A landscape with many peaks, sampled at points; each row gives a point and its height.
From any point a climber steps to the highest of the 2 points nearest to it. It stops when none of these is higher. Distance is the straight distance between rows; heights are no part of it.
zavuf h=4.55: [ 15  17 -42  -5 -14  30   8 -37   7 -25 -21   4  35  11 -17   7 -35 -19
 -22  29   1  43 -17  21  13   7 -11  25  20  51  -7  -3 -50 -48  -9  30
  33  28]
guv h=4.49: [-20  15  48 -21  16 -77 -37  35  26   6 -28  34  14 -12 -20   9  20 -20
  -4  36 -16 -20  13  18 -16  27  17 -38   9  33 -37 -20  23 -43  -4 -37
   6 -66]
dasa h=0.63: [ 30 -28 -42 -11  -2  21  33  -1  28 -50  14  -7  -9  28   3  44 -47 -18
 -19 -41  30  19  -2   6 -23 -33  23   2  -4  38 -38  20 -22 -31  -1  -3
   5  67]
fogin h=5.73: [-15 -17  11 -10   1  12 -20  10 -52  26 -50  -9 -15 -35  28 -35  23   8
 -23  27  25 -41   6 -20 -21   8 -34 -10   1 -40  13 -39   9  57  -6 -18
  11 -24]
nav h=1.54: [  4 -24  23   4 -38  -6 -54  34 -84  39  15 -26  41  -6  -6  -2  11 -53
  10  10 -17 -49 -25 -10 -14 -53  -1   3   7  -3  10 -26  14  -3 -19  19
  -1 -76]
Tafe h=1.61: [-17  -8  20  11  -7  12 -72  56 -24  21 -60 -28 -12 -19 -11 -40  36 -26
   5  11 -31   0  -1   2 -20  23   7 -28  86  21 -10 -18  23   3 -28   3
  -4 -51]
Mufi h=1.47: [ -6  12  -5 -10  37 -51  82 -50   5  26  49  38 -29   0  30  15 -12  19
  39 -34  48  -3  10 -21   3   2   7  35 -65 -50  21  21  -4  40  -4  12
 -22  13]
Nim h=5.31: [ 29  23 -49 -17  41 -23  14 -13  73 -34  22   7 -29  13  27   4 -27 -16
 -12 -26  24  27  -4  -7  29 -14  11  10  28   2  18  29   2 -29  12  10
  40  25]
vira h=0.09: [-11 -15 -57 -14 -31  99  27  -7 -29 -21  13 -15  33   0 -23 -19 -17 -15
  10  10  13 -11  -4  20 -33 -11  -3   4  -2  16  -8  45  13   6  13  26
   1  51]
fena h=3.05: [  9  -1  45  22  39 -35 -15  33  63 -11   8  10 -19  26  25  22  42  52
 -26  22 -26  40   9 -13  28  29  38 -45  10  -3 -19 -13   4   2  12 -29
 -13 -34]
Mut h=1.62: [ -4  19  41   6 -14 -33 -22 -20   4   8 -12  12 -12  32   5  16  13  29
 -15  -5 -39 -17  25   0  19  17 -10   5 -23  -1 -40 -17 -12  20  21  -8
 -14 -16]
Gogug h=6.22: [-47  44  19  13  -6 -51  -4   8  -5   2  17  -1  65  -2 -16  -1   2 -35
 -16   8  -7 -24  -9 -27 -19   3 -11   8 -10  26  24  10  19 -51   1  24
 -21 -56]
tof h=4.27: [  0  10 -28   6 -11  22  48 -56  14 -16   0  25  33  16 -26  32 -51   1
 -12  16 -18  68 -13  13  -2  20 -23   6  -9  45  -8 -14 -39 -44   1  24
 -16  51]
mugev h=0.85: [ -5 -23  42  67   5  28   5 -20  52 -34 -20 -34 -17  -6   5  22   9  50
 -25 -24  30  94  33  14  13  48 -17 -34 -15  -6 -29  16 -59  31   1  -5
 -17  57]
fak h=2.67: [ -6   2  59   9  24 -55 -72  51  14  18 -50  26 -31  18   1 -16  32  26
  -7  32 -45  19  24  13   2  23  10 -31  44  23 -41 -34 -27  -4 -29 -37
   3 -60]
favip h=4.23: [  3 -13  21  22 -34   1  -5   6 -23  20  35  -3  -3  38 -15  12  -6  10
  -9 -17 -15 -40 -10 -33 -11 -19 -12   6 -22 -35  23  -1  30  41  25  21
   7   7]
Suvab h=1.16: [ 46  -6   7 -34  -6 -27  -2  21 -28  23   0 -16 -23  30 -15  13 -16 -18
  -9   7 -11 -35 -34   0  -7 -37  31  57  -2 -10   6 -36 -16  14   2 -27
  48 -36]
gat h=0.70: [ 25   3 -27  15   9  27  18 -34  50 -63  10  -2 -25   8   3  28 -44 -12
   9 -52  63  45   7  11   0 -24 -21 -11 -14  32 -40  26 -45 -31   1  14
  -2  54]
tota h=6.09: [ 28 -46 -47  -4 -22  62  -6  23 -28 -33  13 -40 -22   6 -51   8 -39 -20
 -24 -27  55  -7 -44  -7   2 -52  -4  32  25  -9  18   9  -3   0   1  27
  38  -3]
zad h=2.73: [ 13  11  18 -18  -7 -31 -13  24   1  45 -16  -4 -24  32 -10 -28  -5  20
  29  10 -46 -40  -3   7  -1 -34   9  16   7   8 -22  10  39  43  14 -26
   5  10]
suna h=4.72: [-20 -27  49  75 -21  24  24   7 -17   4  38  10 -10  24 -10  42  -7  35
 -19 -35  -5  28   5  -5 -24  14 -14 -18 -43 -48  10  -2 -34   3  -7  -2
  -2  75]
Vived h=1.78: [-20  30  14  13  -7 -51  -5  -4  49 -17   5  10   1  38 -17 -10   3  20
   0 -19 -28 -14  12 -10   8  47   6  14  -3 -24   5  13  19  -1  12  -2
  -4  -4]
Kefo h=3.64: [ 12   2 -12 -11  22 -12  51  -7  19   9  39  -5 -44  16   6   7 -43  -4
  17 -13  30  -5 -23 -35  10 -62  18  15 -36  -6  30  34  21  24  18  -4
  19  35]
Dezip h=5.76: [ 13 -17 -28  35  -7  59  -3 -14 -22 -43  37  14 -40   4  -7  -5 -35  14
   6 -46  48   8 -27  10  23 -19 -26   3 -35 -32   2  27 -13  16  23  30
  -3  52]
Diso h=1.28: [  0 -13   9 -16  58 -31 -53  37  -4  16 -19  40 -23 -24  -2 -24  33 -15
  12  27 -25 -22 -41  -2  19  16  20 -17  50 -15  55 -17   9 -13  -8 -45
  39 -64]
zomuz h=1.29: [-11  30 -32 -35  41 -21  67 -40  38   9  36  45 -12  -9  49   1 -10   3
  37 -30  23  11   2  -1  35   8   6   5 -51  -4  29  19   9  -7  -2  10
 -21   5]
Mipi h=2.75: [ 25 -24 -14   4 -14  48  62 -23 -24  16  32  14 -48 -25  18   9 -26   7
  45 -46  77   7  34  29  -2 -13  -6  36 -85 -39   8  14 -39  45  30 -31
  -6  84]
gik h=0.47: [  4  -6 -14  -2  -8  30   6   3   7  -2 -46 -13  14   4   2  -5 -14 -16
 -13  22 -35  28  -1  -7 -48  -3  24 -14  46  55 -27  -8 -12 -30 -16 -11
 -15  49]
Fuvep h=3.92: [-27   2 -22  32  -7  11 -31  10  39 -39 -47 -29  23   0 -26   2  11 -17
 -29 -11 -20  36   3 -21 -39  44  10 -33  81  23 -15  -4 -15 -41 -15  -2
 -48 -12]
pufef h=3.99: [ -9  15  20  -3  -8 -36 -31  39   3  -8  -9   2  10   4 -12  12  17 -42
   8  16 -40 -23   2  -3 -24   2  26 -25  33  49 -18   1  56 -43 -12 -14
  -7 -57]
Bilu h=2.05: [-20 -22  31 -13  32 -27 -31  36 -15  25 -51  30 -16 -43 -20 -11  37  17
  15  38 -35 -38  14  32 -10  16   1 -32  33  -7 -10 -30  60  42 -15 -67
  -4  -3]
rese h=0.37: [-16   6  13   8 -39  66  21 -10 -24  -1 -11 -14  47  -1   5   3 -25 -22
   2  12 -34  19   4   2 -72 -11   0  -5   4  55 -28  29 -12 -10  -4   5
 -28  63]
Roto h=2.82: [-11   3  52 -12  88 -68  13  21  18  23 -12  63 -24 -42  42  11  40  29
 -21  41 -13  -4   4  18  -8  33  20  -8   2 -29  13 -25  -5   5 -16 -47
  14 -39]
zube h=5.08: [ -8 -44  -2  75 -26  56  36  -6  -9 -46  52  14   9  12 -35  41 -15  23
  -2 -60   9  25   6  29 -26  19 -20  -8 -56 -28  17  26 -21 -17  16  16
   1  87]
zugo h=1.60: [ 30 -23   5 -49 -29  27   7   9 -40   0   6 -32  16  25   1  28 -40 -20
   3  14 -36 -31 -38  12  20 -67  18  22   2  40 -24 -14   9 -18 -20  17
  35 -16]
teto h=1.83: [ -9 -36  34  -4  -2  -9 -65  47 -37  39 -51 -16 -17 -37  -5 -31  36   0
   4  26 -41 -34  19  17 -41  22  -6 -26  65  12 -30 -18  55  43 -38 -50
  -7 -21]
rozu h=1.31: [ 15 -20  35 -15 -27  -5 -37  18 -57  46   2 -18  15  31 -32   8   2 -36
  -7   8 -51 -57 -35  -4 -27 -19  15  41  -6   8   8 -26   0  10 -15  -4
  33 -58]
fum h=0.56: [ 28  -3 -15  13 -12  21  12 -13  17 -21 -12 -22  -3  30  -9  30 -21  15
 -23 -23 -13  24   0   9 -27  -8  25  -2  29  39 -29   5 -29 -14   4 -15
  -8  47]
nazan h=1.97: [ -5   7   3 -31 -38  -1 -62  18 -58  30 -44 -21  47 -30 -27 -47  33 -33
  49  49 -21 -36  -2  29 -13 -26 -18 -10  37  20 -30 -23   2 -15  -9  28
  -5 -51]
vetu h=0.75: [  5  18  -2   3   2  38  21 -52  34 -46 -18   7   4 -19  20   6 -24   7
  -5  -6  60  65  21  -4 -10  21 -14 -34 -25  22 -36  17 -51 -21   8  10
 -33  43]
pek h=2.55: [ 28   6   8 -19  48 -43 -36  40  30   9 -20  20 -30  -2  34 -20  -2   4
   8  24 -19   2 -32  -5  27 -37  44 -27  51  14  -9  -4 -10 -44 -25 -33
  47 -42]
posu h=1.50: [  5  33  21 -10 -12 -31 -15 -33  26  -4 -18  26  16   4  18  -6 -10  20
  12  14 -34  26  18   9  16  17 -17 -24  -8  48 -52  -4 -18 -18  12 -15
 -24  -5]
gos h=3.31: [-26   4  31  26  24 -43 -30  16  55 -24 -26   3  10   6 -19   9  29  19
 -35  13 -35  33   8 -16  17  71  15 -41  33   1  -7 -11  10 -19  -1 -13
 -39 -33]
rifad h=3.71: [ 26 -18  27   7   6  -3 -22  25 -22  11 -10  -7 -37  13  25  36   2   8
 -34  16 -11  12 -18  -2 -34  18  40   4  39 -10  18 -47 -21  12 -29 -45
  21  -8]
movev h=2.30: [ -5  -4  13 -28  42 -31  -8   7   7  20 -27  23  -9 -39  16 -13  24  19
  16  29  -6 -32  -2  28  18   5  -7 -27   3   6 -18 -27  15  42  13 -37
   5 -16]
Zar h=3.08: [ -8 -30  38  -1  44 -26  40  18  -5  16 -11  37 -23 -41  42   5  23  32
 -43  44  -6  11   8  13 -37  45  12  -8   6 -47  29 -37   3  20 -14 -41
   2   6]
vere h=4.89: [  8  22 -51 -36  12  43  31 -28 -13 -16   0 -19  51  16 -31 -11 -38 -28
   8  21   4  -4 -13  13  17 -23 -17  29  -9  41  11   8 -49 -32 -20  53
  47  17]
ziti h=1.40: [  7  20 -23 -29   4  -9  -3 -38  51 -37 -20  10  -2  -3  32  -4  27  37
   7  11   0  31  32  20  38  40  -2 -18  -7  29 -51 -13  -4  -3  21 -10
 -29  22]
Buz h=1.92: [-34 -17  -4  16 -11  19   8 -16 -59   7  18  15  29 -38  45  -9  24  22
   5 -13  14 -19  15 -18   6  13 -38 -19 -43 -62  17 -16   7  28  10  20
 -23  -4]
kemo h=4.28: [ 14  -6  -3  46   8 -16   2 -20   6 -22  32  15  -2  30 -10  33 -24 -29
  -8 -16  42  13 -40  -5   4 -31  -8  10   1 -28  33  23 -36 -21  -1  41
  35 -16]
bes h=2.38: [ 17 -12  34  11 -67  14 -50  -3 -33   2 -20 -33  24  -1  11   5  20  -6
   5 -30  -9 -18  28   3 -23 -18 -16  -6  20  27 -43 -22 -10  11   3  -8
 -19 -27]
Guk h=2.56: [-32   4  42 -29  67 -48  22   8  45  16 -21  43  -2 -59  38  -9  28  37
  13  49   6 -11  25  21   2  21   8  -8 -20 -17 -16  -1   7  30   7 -58
 -14 -21]
lelug h=4.01: [-19 -13 -35  -5 -10 -19  -9  26 -23  36  21   1  47   9 -69 -28  31 -26
  -2  21 -34 -45 -29 -20  11   2  -3  11   0 -13  65   0  62  23  35  16
  -1 -46]
vete h=1.91: [  4  24 -11 -19  28 -47  -1 -15  38  -3  11  21 -15  17   4  -7  14  26
   7 -22   3 -23   6 -18  27  13  -8  16 -31 -36  20   3  27  31  27 -18
  -3 -23]
Guboz h=3.63: [ -3  19  -4  12 -54  32  32 -30   8 -15  15 -33   3   5 -21 -16   4   3
  37 -58   8 -20  48   5  -3  -3  -8   6 -30  -2 -18  34  36  42  17  13
 -42  41]
Pepo h=1.11: [ 25 -15 -18  26  14   5  45 -37  31   6  21   5 -35  -3  -1   4 -19  20
   8 -41  39  22  32  36   8  37 -18  13 -39 -55  11   8 -22  42  18   7
  -1  59]
gil h=2.59: [-12 -11  44  31 -56  20 -41  -6 -42  18  -3 -19  25  -5  34  25  30  20
  -8 -16  -3 -27  45 -18 -19  -7 -39 -14 -32 -29 -16 -28  -5  42   2 -22
 -23  -8]
ridun h=6.15: [ 30 -25 -67  -6   8  63  18 -21  10 -28  20   0 -75 -11 -31 -17 -30   2
  39 -52  78   4  -9   4  26 -41 -17  17 -49 -17   4  57  12  24  25  27
   8  60]
matoz h=2.76: [ 42   9   3 -41  29 -40 -14  37  40   0  11   1 -36  32  29  12 -15 -26
 -11 -12   1   8 -40 -16  43 -41  33  13  17   5   2  -6   2 -33  -8  -7
  57 -45]
tavu h=5.45: [-41  39 -12 -21  13 -48 -20  -5  -5  14  -8  28  36 -30   1 -30  17 -25
   7  16  15 -41   4 -16  11  12 -17  11 -22 -10  20 -11   9 -26   6   7
  -2 -65]
Sef h=5.40: [ 12 -44 -15  52  -4  72  25 -26   0 -57  34  36 -18 -14 -27  31 -27   4
  23 -62  49   7  21  32   9   5 -35  -5 -73 -13  -9  38 -39  -8  20  21
   3  74]
soger h=5.47: [ 14 -37 -37   2 -37  62 -23  29 -74  -5  -9 -37  -2  -2 -20   6  -5 -34
 -24   4  32 -13 -31  -8  -5 -25  10  28  37 -36  39 -27 -18  11  -2  19
  16 -22]
molus h=0.18: [-14   9 -73 -32 -12  79  59 -33 -13 -32  28 -15  36   3 -21  -6 -27   0
  15   0  21  16  14  25 -19   2   5  15 -23  48 -14  25 -16 -18 -16  50
  -2  76]
mes h=4.62: [ 13  13   1   7   3 -13 -14 -26  16 -25  28  10  11  16  28  26 -26 -22
 -30   1  10  18 -29  -4  13   1 -10   2   2  23  14 -15 -31 -48   4  33
  29 -29]
fasit h=4.68: [-22  19  25  34 -43  29 -11  -1 -27  -6  -6 -28  54 -43   3 -15  19 -13
 -22  15  -1   7  20 -19 -55  28 -20 -24   4  -6  11  -3   1  -6  -4  16
 -67  10]
susi h=1.80: [ 22 -37   0  -3 -43  44  -9  -4 -45  -5  16 -21  41  14  -4  41 -24 -21
 -11  21 -58  -9 -19  19 -11 -45  22 -11  23  76 -30  -1   6 -33 -16  25
  13 -21]
mafu h=3.36: [ -7  32  24 -11 -33   2   2 -12   9  -4 -25 -27 -25   4   5 -18  12  22
  38 -40  20 -41  43 -25  10   4 -11  -6 -30   4 -29  33  14  55   8  -2
 -26  18]
biv h=2.85: [  3 -27  72   4  41 -54 -62  37 -25  52 -30   6 -55  17  27   6  41  32
 -30  28 -42  17  26  26   3  26  11 -11  18  -2 -35 -65 -46  22 -34 -61
  15 -43]
vosuv h=2.08: [-24  10 -18  17 -11  -4 -22 -22 -51 -11   9   3  53 -36  29   0  18 -11
  -3  11  41 -12  -2  -6   9  -1 -27  -5 -23 -27  15 -25 -31   3   7  40
 -16 -36]
bipe h=3.30: [ 49 -24  29   7 -22 -12 -53  38  -2  22  -6 -23 -69  47  -1  -8  14  30
   0 -30 -16  18  -2  -9   5 -32  12   1  49 -20 -25 -14  -4  24 -15 -34
  10  -3]
nop h=1.98: [ -5 -14 -15 -12 -24  16 -22  -1 -20  -3   5  -1  57   0 -20  15  -1 -39
   9  26 -37  11 -20  23  10 -32  -3 -33  46  83 -31 -12  12 -75 -15  12
  -5 -38]
tere h=4.69: [ -2   7 -21 -28 -30  10  25  -8 -21   0  48 -31  24  32 -40  36 -12 -27
 -10 -26  15 -51  -6 -32   4 -29  -3  47 -20  28  20  23  52   8  13  22
   8 -31]
rari h=1.14: [ -8   9  -5  -8  61 -54 -15  25  26  33 -17  60   3  -5  -1 -26  17   5
   6  56 -51 -20 -24  15   4   7  11 -10   4 -21  60 -13  23 -11   4 -42
  54 -25]
biz h=2.83: [-10  -5  67  20  69 -46 -42  50  49  16 -30  10 -49  28  15  11  43  36
 -31  45 -41  63   5   3  12  53  39 -37  34  22 -11 -16 -15   3 -10 -42
   3 -42]
tun h=6.64: [ 38 -37 -68 -24 -12  54   8   1  -7 -34   0 -26 -46   0 -36 -14 -41 -14
  24 -42  74  -1 -22  12  18 -57 -19  28  20  -2  -1  42  -9  -6  14  24
  40  36]
Merul h=3.52: [ 31  -2  11  36  -2 -17 -35  12  13  14   8 -33 -57  50   8  -7  -4  28
  -4 -26  -3  14  -2 -29  31 -39   0   9   1 -46 -15   7 -15  48   5  -8
  -2  22]
gopos h=2.80: [  8 -30   6  -1 -38  47  -9  -9 -35   9  -5  -7 -11 -25  24   9   6  19
   0 -16  45 -28  24 -15 -16  -5 -32  18 -31 -34 -14 -16   0  62  18 -19
  -7  19]
Vigu h=3.28: [-31 -12  -9  10 -19 -34 -20  48   3   9   5 -11  48 -22 -42 -12  35 -43
  -6  32 -38 -51   7   0 -16   8  13   2  28   0  30   7  92  -1  21   3
 -30 -49]
bis h=1.75: [-11  -4  -3  -6 -15 -16 -52  22 -62  29  -5 -13  79 -30 -40 -31  16 -65
  17  43 -24 -53 -21  20  -8 -37   0   7  23  21  14 -22  33 -25 -11  11
  -6 -72]
rigev h=5.75: [-17  24  32  -1  -9  27  -9 -29 -25   9 -45  22  30 -39  47 -14  32  18
  15  49  18 -13  26  18  -9  41 -26 -41 -17  16 -36 -31 -30  19 -14   0
 -12  -1]
zuf h=5.39: [  2  27 -29 -21  18  -8  -2 -12  -3   5   2 -10  44  24 -28 -11 -23 -40
 -15  17 -10 -20 -29 -10  18 -17  -1  46  14  28  24  17 -29 -40 -13  39
  53 -27]
Gufo h=2.15: [-17  24   8  15 -11  -3 -36  25   7   7  -5   5  34   1 -10 -15  11 -29
   3  26 -37  25 -21 -10  22 -22   1 -63  70  60   4 -11  14 -72  -2  19
 -14 -42]
Sab h=1.63: [-25  13   8  15  25 -24  45 -40  -3  19  28   6  -8 -15  12 -10   9  32
  37 -42  32 -17  18 -28  15   9 -27   7 -68 -74  41  28  -3  44  -5  25
 -13  26]
pudun h=3.81: [  0   5  26  22   1 -35 -33  29 -13  15  24 -22 -47  28  -5   3   3  21
 -21  -6   7 -38 -17 -56   2 -19   7  23  -7 -46  -1  -8  18  51  18 -14
   2 -27]
Voz h=5.41: [ 23 -17 -42 -40 -33  27  -1  20 -36 -10  20 -56  11   5 -55  17 -24 -43
 -23 -11   9 -29 -26 -25  -7 -62  -2  39  21  16   9  31  44   4  -3  19
  20 -17]
Vefes h=6.40: [-39   0  23  11 -13  46 -42   2 -68  16 -33  -7  16 -52  40 -33  45  10
  -6  44  26 -13  21 -16 -18   6 -47 -33  -8 -24 -13 -36 -22  26 -16  14
 -23   7]
lomov h=1.30: [ 13 -15 -21  -4 -18  19 -11 -32  24 -28 -15 -13 -20 -10  22  -6  23  55
  21 -20  15  18  34  10  28  24  -9 -29  -8 -13 -47  -7  -2  50  22 -12
 -25  40]
gigin h=3.32: [ 20  10 -42 -57  31  -5  20  -5  17   1  35  -7 -24  21  22  10 -44 -15
  20  -2  18   4 -37  -6  35 -77  14  22 -30   8   6  16   7 -15  -2  18
  51  11]
tozez h=4.06: [  7   4 -33 -14 -47  18  35 -15  -5 -18  15 -26  10  13 -38   2  -2   5
   5 -32   1 -43   4  -8  -2  -6  -1  31 -26   3  11  39  56  37  25  19
 -21   2]
pitus h=2.49: [  3 -30 -28 -17 -37  66  93 -26 -44   4  35  21 -47 -17 -12   6 -15   8
  46 -52  53 -12  29  10 -11 -10  -5  43 -88 -24  14  43  14  49  20  -7
 -23  61]
robov h=3.12: [  9   7  15 -27   3 -54 -23  42  42  26  -5   8  -8  28 -29 -16  16   5
  21   3 -49 -39   8  -7  -6 -29  32   5   9  25 -19  27  85   5  20 -30
  -4 -28]
pizu h=0.27: [-32  13 -11  -6 -34  68  63 -44 -13 -18   3   3  48 -15 -10  -1 -27   3
   7   6  -5  34  19  -2 -50  15  -3  -4 -24  40 -27  25 -14 -47   7  33
 -24  70]
vema h=5.69: [ 24  13 -33   0  58  -6   9 -32  67 -41   3  -5 -18  -3  19 -18  -2  18
   7 -18  39  49  11   5  36  22  -3 -26  10  -3   3  23 -20  -6   4   5
 -10  37]
vof h=4.37: [-34   2  62  78 -25  -1   6  10 -25  15  11   7  -4  12  15  28  15  35
 -48  -2 -25  30  14 -20 -38  43 -21 -15 -14 -34  21 -26 -21  12 -27 -12
  -1  23]
gup h=3.37: [ 26 -31  15  11  36 -10  27   7   0  -7   9  12 -24 -14  38  25   0  13
 -50  16  23  15 -27 -21 -36  15  24  11  14 -52  39 -21  -7  20  -4 -33
   6  16]
bazaz h=2.16: [ 12  26  19 -35 -21   8 -28   2 -26  13 -44 -25  23  -2  11 -55   8 -27
  38  31  -3 -18  -6  12 -13 -22   0   9  37  41 -60   3 -13 -24 -23  10
  18 -17]
natif h=6.12: [-24  25 -46  18   2   3 -18  37  -9   3  12 -15  37  14 -51 -17  -3 -53
 -32  23 -23  -8 -25  -6   6   5   1  38  55  20  58  17 -12 -47 -24  30
  28 -31]
paze h=4.80: [-14  -8 -11  31 -34  14 -20  22 -25  29  39 -27   6  40 -61  -8   6  -9
 -16  -5 -32 -32 -16 -15   6 -21 -17  32   8 -32  47   8  41  30   5  30
   4 -34]
karo h=3.06: [ 21 -48  51   6  11 -24 -60  50 -23  54   0  -4 -80  40  22   6  35  38
 -15   4 -21  17   2 -18   0  -6  -5 -12  17 -41 -24 -49 -10  31 -33 -46
  22 -40]
giz h=5.18: [-31  22  30   8  -9   2 -13   4 -13   0 -36  12  44 -39  16 -17  22  -7
  -5  38  -2 -12  24   4 -25  26 -15 -36  10  18  -9 -17  15  -8  -5  -3
 -41 -21]
Dukil h=4.00: [ 11  12 -10  -3  12   0  55 -50  12  -1   6  54  12  -2  20   9 -15  27
   0  16 -24  51  -4  35  11  11   9   2 -14  13 -13 -27 -47 -26   9   6
  -1  47]
Mevo h=0.98: [  3  -3 -10 -30  59 -37  39  -9   2  20   2  66  14 -16  28 -11   0   3
  -7  47 -31  -3 -13  43  -8  10  12  24  -3 -10  50 -25   5 -17  -2 -30
  35  -6]
burir h=1.38: [ 54 -35   7 -55 -16  14   5  20 -39  13   7 -39  -5  29 -32  29 -21 -22
  -3  -4  -9 -20 -50  -5  26 -80  37  60  12 -12   7 -26  -3  -6 -30  19
  62 -49]
gamot h=0.96: [-46  60  -9 -23  -5 -13  83 -33  51   1 -16  15  33 -16  -2 -17 -11  10
  12  -7   7  11  33  -1   2  58  -9  16 -22  21   9  29  14 -38  -9  25
 -24  29]
kuduz h=3.60: [  4   0  20  27   9 -10 -38  29  49 -19 -28 -22  -7  24 -11  25  19  18
 -38   3 -30  48  -6 -24 -20  57  44  -8  65   7  -7   0 -13 -26  -7 -26
 -19 -13]
Peto h=3.00: [ 24 -23 -39 -32  18  36  79 -40 -10  22  43  28 -47 -15  48   4 -33  -2
  32 -36  42  33  20  49  14 -20   5  45 -66 -28  12   4 -11  33  26  -8
 -28  59]
papek h=3.29: [ 46 -27 -23 -10  29 -12  59 -24 -10   4  36  27 -42  -1  34  16 -35  -4
  -6 -10  18  14  -5  28  17 -24  20  38 -35 -28  24 -19 -10  28  30 -14
   6  36]
torot h=4.96: [-26  35   4 -65  25 -66 -25  12  27   0 -37  36  38 -24  -7  -8  12 -34
  15  32  -6 -35  22  14  14  13  -8   2  -6  30 -16 -18   7 -47   2 -20
   5 -77]
Lirov h=4.94: [  3  34 -45 -25  17 -29  12 -41  55 -34  16  26  20   4  26  12  -9 -28
  -9   1  11  28  -6 -10  49   6 -21   0  -1  27  15   4  -8 -56   4  17
  10 -10]
nalo h=0.92: [-14 -29  36  56  31  22   1  -7  48 -33   2 -30 -22  -7   7  24  19  47
 -36 -38  22  57  15 -12  24  41  -5 -41  -1 -58   4  25  -5  31  13   2
  -9  38]
vegal h=3.02: [ 38 -21 -10 -47   6  -2   5  41   5  -1  34 -27 -33  34  17  26 -24 -13
   8  -5   4  14 -48 -17  24 -88  54  -4   1  13 -13   4  26 -18   7  -2
  33 -11]
zil h=1.76: [-46  11  -5  29  -9  30  41 -28 -25 -10  31  20  12 -14   6 -18 -10  16
  29 -35  22 -13  11  -4  12  15 -28 -16 -50 -47  17  27  -5  15  13  39
 -22  42]
foren h=3.68: [ 26  -3 -39 -29  10   8  79 -45  13  -5  21  35   2  -3  30   7 -23  15
 -15   4 -13  12  10  42   2  21   7  47 -21  -8  22  -9 -27   2  10   7
  12  49]
Suvo h=2.23: [ -4  20  -5 -11 -42  -9 -28 -24 -27 -16 -11 -14  40  -2  14   3  -2  -6
   3 -11  18 -25   4   2   2  -1 -25   1  -4  15 -40 -18 -30  -9   1  28
 -18 -41]
vipa h=3.07: [ -3   8  15 -15 -64  -3  -9  -6 -27  10   3 -13  -2   6  -4  -9  13  25
  28 -32  19 -55  27 -16   2   6 -29  18 -52 -32 -20  -2  39  71  35 -11
 -30   5]
Fuzur h=0.94: [ 30   1  -2 -23  29 -26  27   8 -21  21   3  15   9   8  -6   7 -29 -14
 -10  42 -34 -20 -48  19   8 -20  31  48   0   1  44 -11 -16 -10  -3 -11
  41 -16]
Sasog h=1.20: [ 46   8 -30   6 -10  27  21 -31  45 -22  -6 -24 -32   9  -5  -2   2  31
  31 -41  37  23  39  37   2   7   0  11 -17 -15 -41   9 -23  27  13  -3
  -3  70]
reze h=4.26: [-32  -5 -23  64 -42  24 -24  17 -19 -15 -24 -36  40 -25 -21  -9  14 -41
 -25  -2 -14  36  10 -11 -52  34  10 -20  48  27  29  -6   2 -28  -5  22
 -60   1]
gamo h=1.45: [-18  -6 -21   2  20   2 -60  47   2  11 -37   2  -4 -29  -6 -46  38   0
   7  38 -22 -11 -16  -1  15  17   6 -36  80   3  21 -10  17 -22 -10 -24
   8 -38]
Meke h=0.80: [ -1   6  41  52   6  12  24 -35  48 -45   7   1  -4  -8  -3  46 -23  24
 -23 -23  31  86  11 -10 -16  39 -26 -46 -28  -1 -21  18 -59 -12  14   4
 -34  46]
pupen h=1.01: [ -4 -24  28  55  16  -7  50 -11  46 -16  18 -29  -9  -8 -16   8  -6  52
 -13 -61  29  39  32  15   8  62  -3 -16 -29 -81  12  23  -7  42   4   5
   3  74]
ked h=3.97: [ -7  30  -5   9  24 -14  27 -10  18 -15  52  -2 -15  13  18  14 -24 -11
   2 -24  31  -4 -32 -32  19 -28   0  -4 -28 -38  34  29  16 -16   0  33
  21  -6]
gal h=2.09: [  9  -7  -9 -35  17 -31   4 -21   4  17 -21   4 -20 -10  33 -18  14  34
  31   0  17 -22  18   3  20   0  -4   8 -34 -19 -15 -10   7  60  26 -32
 -16 -16]
fofub h=2.35: [ -7  18  26  -4  22 -10 -48  44  20  14 -24  -3 -15 -12  21 -19  -1 -12
   8  26 -19  39 -41 -21  26 -22  24 -56  77  57 -10   5 -16 -60 -41 -15
   2 -55]
sizu h=4.04: [ -7   4  42  55   6   1 -17  20 -25  21  -7   0  -8  -8  25  17   1   2
 -47  36 -23  25  -9 -16 -42  35  16 -21  21  -7  22 -27 -27 -11 -34 -12
 -10   5]
kised h=5.19: [  3 -24 -15  -6 -14  34 -46  28 -53  15 -33 -17 -18 -31   0 -27  14 -17
  -1  25  17 -40 -15 -22 -10  -9 -13   4  48 -26  24 -21   4  12 -13   0
   4 -20]
bak h=5.43: [-26   3 -37  57 -20  26 -33  15 -30  -3  25 -32  15  24 -62 -15  -3 -36
 -21  -3 -21 -13 -23 -16   9   1   2  16  40  -8  55  12   3 -12  -4  47
  -2  -2]
bazi h=2.39: [ 20   7  29 -27 -17 -35 -22  10 -29  29 -34  -1   6  -2  15 -16   7 -12
  28  22 -37 -40  -3   6   6 -40  20   5  15  30 -36 -14  -8   8 -14 -16
  19 -19]
zavu h=1.07: [-49  59 -42 -10 -11  17  51 -60  45  -7  14  12  38   8 -19 -18 -14 -22
  25  -9  18  35  28   0  17  38 -31   1 -14  33  -6  48  13 -51  -8  65
 -26  42]
Lave h=1.18: [-23  62 -30 -12  24  -3  59 -74  40  -8  25  23   7 -16  23   0 -20  -2
  38 -24  37  46  18  -1  34  11 -27  -3 -51  18  15  40 -20 -30  -7  49
 -14  20]
Vuvu h=3.56: [-25  15  16  -7  25 -53 -46  75  52  16   0   0   5  20 -19 -35  27 -28
   8  26 -40 -31  -7 -11 -10   4  31 -14  28  27  -1  24  70 -35  -5 -31
  22 -53]
Nas h=0.78: [-41  40 -34 -29   7 -26  75 -13  45  -5   1   4  18 -15 -13 -13   7  15
   5 -14 -12 -30  30  -9   6  58  13  31 -10  -8  28  35  65   1   7  -4
 -27  18]

Call two points neighbours if one is among the 2 nearest of the other. Go from one point of each pair to the other, from neighbour to neighbour, staying as high as possible. Name the lowest point that can't be avoided.
tun, natif -> fak
Vefes, tun -> kised
vema, tun -> ziti
Gogug, natif -> Vigu

For each start below, name the point where the climber stops.
pek -> vema
Mipi -> natif
bis -> Gogug
biz -> Vefes
gamot -> tun
pitus -> natif
fak -> natif
gil -> tun
Guk -> tun
